The views of a scene show one set of named points, each view turned or mirrored, shifted and resized as a whole, with a little noise and some points left out.
In the rows, 128 means zero.

Scene 1
View 1
fogu: [138 120 125 144 203 128 120 118 123 151 112  84 163 121 122 138 142 142
 167  97  91 139 120 127 152 134 113 113 155 131 120 103 127 123 155]
gebip: [136 105 107 116 161 174 153 142  72  97 148  64 174 174  76 126 128 138
 113 169  80 141 147 120 127 158  80 124 113 147 132  99 156 164 120]
Moreg: [146 115 116 140 191 129 134 152  95 142 124  79 166 115 102 136 132 162
 136 119 100 126 111 113 135 135 110 115 129 141 109 102 141 133 145]
gazok: [133 152 101 115 159 109  93 143 102 153 100  72 116  92 105  82 138 136
 107  97 100 100 103 118 142 130 161 153 126 120 102 111 168 143 162]
mab: [159  93 134 192 214 115 151 164  71 115 100  73 167  85 128 159 108 208
 132 142  87 135  96 101 153 130 119 105 120 131  96 120 104 136 146]
tera: [150 112 124 171 195  79 124 151  66 142  82  77 115  69 130 125 111 213
 118 135  76 120  92  84 168 118 157 134 105 128  94 108 114 138 165]
vok: [147 132 112 127 189 145 118 150 131 129 124  76 161 105 104 130 131 122
 136  89 120 120 109 147 128 143 117 116 169 130 113 136 153 130 153]
bidaf: [130 138 118 134 185 100  76  88 126 162  93  86 108  99 133 108 140 130
 150  79  80 135 117 117 171 143 150 140 175 113 126 115 119 135 174]
mafib: [117 136 113 123 170 131  73  60 143 145 106  76  96 124 134 109 132 106
 141  81  74 153 135 124 166 150 139 150 203 106 150 129 113 145 176]
gipa: [134 104 131 142 212 128 129 101  97 154 118  98 173 151 120 146 139 149
 172 115  72 159 139 118 160 134  98 104 127 151 127  84 121 129 145]
mok: [141 105 114 159 167  82 126 147  34 121  86  68  90  89 117 102 113 223
  78 175  56 132 109  65 171 124 158 170  80 128  99 101 125 167 157]
bonu: [146 143 112 121 168  91 104 145  89 171  98  79 132 105 102  98 137 156
 125 118  89 105 112 105 160 129 156 149  98 128 102  95 155 128 162]
lum: [137 109 124 153 197 105  99  96  97 148  95  78 108 110 134 119 127 162
 138 116  58 148 124  98 175 138 137 141 144 123 125  99 104 145 171]
dar: [140 126 111 132 177 127 118 140 102 125 115  67 144 112 103 114 130 148
 121 112  99 119 116 120 140 136 129 130 136 129 110 117 153 142 151]
vove: [130 122 118 125 183 158 117 112 139 132 136  75 158 141 111 136 135 106
 145  94 100 141 140 144 140 155  99 114 177 129 139 128 136 142 145]
gor: [146 117 126 154 204 109 118 125  88 148  99  82 140 106 124 127 128 171
 136 120  76 138 118 106 160 132 129 125 125 134 108 100 121 133 152]
ref: [132 152  99 125 154 113  78 125 120 146  98  63  93  79 117  84 134 122
  99  81  99 106 102 120 154 140 168 155 165 107 117 139 151 153 171]
View 2
mafib: [114  80 106 110 136  79 144 106  95 181 129 135  99 142 130 106 122 136
 158 131 143 173 156  83 161 146 118  85 151 114 134  99 129 114 114]
lum: [128 126 119 118 135 109 154 128 120 164 136 157 129 126 134 147 105 151
 154 126 134 166 146  97 148 113 117 114 120 139 133  98 113 108 126]
bonu: [140 155 152 132 126 107 160 128 153 146 121 148 113 146 111 165 132 132
 137 125 113 117 151 108 109 132  82 131 132 127 125 125 123 114 104]
fogu: [155 127 121 122 137 107 170 124 117 136  98 145 144 132 136 119 124 159
 131 113 144 145 161 130 131 124 130  84 129 111 129 108 103 106 105]
Moreg: [167 144 118 119 140 119 170 121 117 112  99 138 154 152 112 121 151 136
 132 131 126 103 152 134 100 127 109 110 133 119 157 114 104 107 100]
gebip: [117 181  96 158 139 122 115 155 158 121  79 149 186 158 148  93 142 123
 122  80 167 135 137 103 104 160 103 116 112 129 143 115 119 120  52]
vove: [143 115  96 124 138  92 151 120 102 137  92 126 148 147 142  81 144 140
 130 108 160 148 154 118 132 156 121  76 141 100 141 104 109 111  80]
bidaf: [135  99 123 108 131  85 161 110 105 170 129 142 101 136 122 135 119 141
 155 136 126 149 163  99 144 121 113  91 148 119 132 106 120 108 126]
gazok: [136 138 141 122 123  98 158 120 135 150 127 131 103 157 103 148 148 117
 151 137 109 107 148  99 109 140  75 122 154 122 135 123 132 119 107]
dar: [142 154 134 126 131 113 155 131 141 134 121 146 135 156 108 148 141 123
 146 130 119 109 145 109 100 135  85 133 129 127 146 119 122 116  99]
ref: [126 110 115 104 127  89 146 111 111 158 139 125  94 156  97 134 143 111
 159 151 111 122 151  98 121 142  78 111 161 129 149 109 137 117 115]
gor: [150 143 124 124 135 119 166 131 122 143 109 156 144 132 124 142 113 151
 140 122 130 138 147 120 129 112 120 117 120 130 133 105 100 105 111]
tera: [164 151 139 106 140 133 180 131 122 133 142 167 136 138 100 190 110 147
 158 154  97 101 148 128 116  87  98 142 113 156 152 106 103 105 151]
vok: [160 127 112 118 146 106 160 118 107 124  96 129 137 159 124 101 156 133
 132 130 136 112 155 126 106 143 115  93 147 102 149 113 106 111  93]
View 3
mab: [201 167 155  97 176 136 162 131 155  46 112 198 139 124 122 174  79  85
 159 106 182 194 115 131 179 133  95 179  83 231 163 101 144  63 182]
gebip: [130 123 113 136 142 117 116 121  79 111 171 148 161 114  54 127 162 115
  68  79 222 110 105 124 114 116 138 161  84 215  73 107 196 107 177]
bonu: [108 106 200  81 207 101 123  83  96  70 129 155 128  75 152 128 118 113
 137 135 163 128 115 198 124 130 171 197 162 199 184 110 175  87 179]
dar: [122 131 159  88 181 128 143 101 101  89 134 161 136 108 133 122 129  99
 114 104 161 125  96 163 109 141 145 162 152 192 159 110 157  80 155]
tera: [161 131 203  55 213 124 153  97 156  36  98 189 118  82 184 162  61  87
 178 134 153 186 119 192 167 136 123 206 145 225 248 110 143  49 185]
mok: [130  77 186  83 213  93 115  83 124  21  99 200 134  52 102 195  82  82
  67 156 198 180 109 194 187 127 126 222 102 254 221 144 184  31 228]
ref: [ 62 122 180  67 202 135 146  83  82 101 107 168 137  80 162 118 142  72
 100 128 125 124  71 205 104 166 166 156 201 155 230 125 121  60 143]
vok: [121 166 149  92 171 153 162 120  95 116 137 157 140 137 159 101 135  97
 147  93 138 126  98 148 101 150 139 142 172 162 141  94 128  99 118]
gazok: [ 76 109 188  66 206 114 129  82  86  89 117 147 134  85 171 116 120  95
 110 126 145 121  93 208  94 136 175 173 190 179 202 112 163  80 163]
mafib: [ 31 155 185  76 170 118 140  88  96  80 118 185 114 118 104 120 203  62
 119 147 136 128  67 158 161 180 181 141 184  80 188 152  84 112 119]
gor: [113 136 196  93 179 100 121  98 123  36 129 187 109  96  90 158 148  92
 141 146 181 152 109 149 182 150 159 194 120 169 162 137 143  99 176]
bidaf: [ 68 153 205  67 187 120 143  92 111  64 115 182 115 110 135 119 163  75
 155 153 135 134  95 160 150 169 179 162 179 114 203 136  96 113 127]
lum: [ 98 138 207  73 185 109 135 104 122  41 121 192 107 100 101 151 147  78
 138 153 170 154  94 156 182 151 152 185 131 160 190 134 121 103 160]
gipa: [134 148 197 111 144  96 122 122 118  40 158 182 110 116  47 150 164 115
 178 133 208 146 125  98 190 131 170 191  91 165  90 132 144 152 170]
fogu: [129 169 178  89 161 128 156 117 122  68 138 172 109 128 130 118 142  98
 178 108 156 142 104 129 143 144 157 169 142 146 132  99 120 128 128]
Moreg: [151 154 153  89 177 146 164 121 116 103 130 157 141 124 162 119 105 107
 150  87 153 139 110 148 110 140 128 160 147 203 154  85 158  86 142]
View 4
gazok: [140 187 127 140 119 160 114 126 135 168 152 151 106 151 185 162 154 158
 175 107 127 151 130  81 164 127 118 148 112 126 105 100 102  96  79]
bonu: [134 197 128 136 121 168 104 126 121 158 137 150 100 162 199 158 147 147
 172 110 131 145 130  93 143 140 128 147 124 132 106  94 108 107  88]
mab: [109 144  90 131 150 114  72  96  63 144 100 148 126 145 175 157 141 102
 160 135 133 140 131 106 119 130  99 164 133 154 139 113 125 151 128]
gor: [128 161 111 136 135 148  99 111 102 148 117 138 113 151 175 147 140 121
 144 120 139 142 129 103 125 148 112 142 131 155 129  94 125 122  99]
ref: [156 182 127 156 116 142 111 115 149 168 172 147 130 128 152 169 154 179
 176 110 122 147 132  67 182 129 103 136 108 121 114 105 101  83  70]
bidaf: [150 164 119 147 127 160 115 104 142 158 144 129 124 127 150 149 140 149
 118 116 146 145 121  88 141 159 110 123 116 155 125  82 125  82  65]
mok: [143 182 115 136 145 136  74 124  85 138  84 160 111 159 218 194 138 120
 171 103 139 174 112  96 129 116 148 196 166 140 133  75  74 122  90]
dar: [127 159 113 142 117 136 116 131 112 157 136 140 104 148 186 147 154 141
 160 112 132 134 131  83 146 128 113 137 109 137 108 106 123 120 100]
Moreg: [113 155 103 141 123 135 109 111 101 165 142 141 112 150 173 139 151 134
 171 129 127 127 137  89 149 139  93 136 107 138 114 128 131 133 115]
tera: [133 198 118 134 158 145  58  83  92 151 118 163 126 144 164 180 129 138
 175 124 136 160 132  98 140 136 100 174 152 136 142 100 102 119 106]
lum: [142 153 111 142 131 152 101 106 118 145 115 133 120 134 169 159 138 128
 128 109 152 150 110 102 118 150 134 137 131 164 128  72 118 100  79]
vok: [122 146 101 141 111 131 123 121 119 163 156 132 115 141 159 132 163 143
 153 128 134 123 140  83 155 138  88 117  87 141 107 122 142 120 100]
fogu: [116 147 108 135 130 151 113 108 111 152 132 126 112 144 160 130 148 127
 133 127 141 130 130 101 122 163 103 117 111 160 120 102 147 122 101]
gipa: [107 149 106 131 122 155 122 117 107 147 114 119  97 156 180 115 152 105
 121 121 146 121 127 114 100 170 121 110 114 175 118  94 152 125  96]
mafib: [165 135 114 155 112 154 133 121 150 158 144 113 129 115 144 146 154 148
  97 108 150 144 107  85 139 150 124 114 101 166 122  73 122  77  56]
vove: [126 121 102 144 103 132 144 133 127 163 144 114 115 137 165 120 172 131
 120 124 141 115 121  85 139 145 100 108  81 160 104 104 153 114  87]
gebip: [106 120  96 140  89 114 144 169  97 149 107 129  83 179 241 123 170  98
 146 119 133 121 120  86 129 117 132 135  97 151  88 104 139 140 107]

Which points are out of place in each view (at most two, in the order of its rows)? Write none if all are in place.
view 1: Moreg, tera
view 2: dar
view 3: gor, gipa
view 4: ref
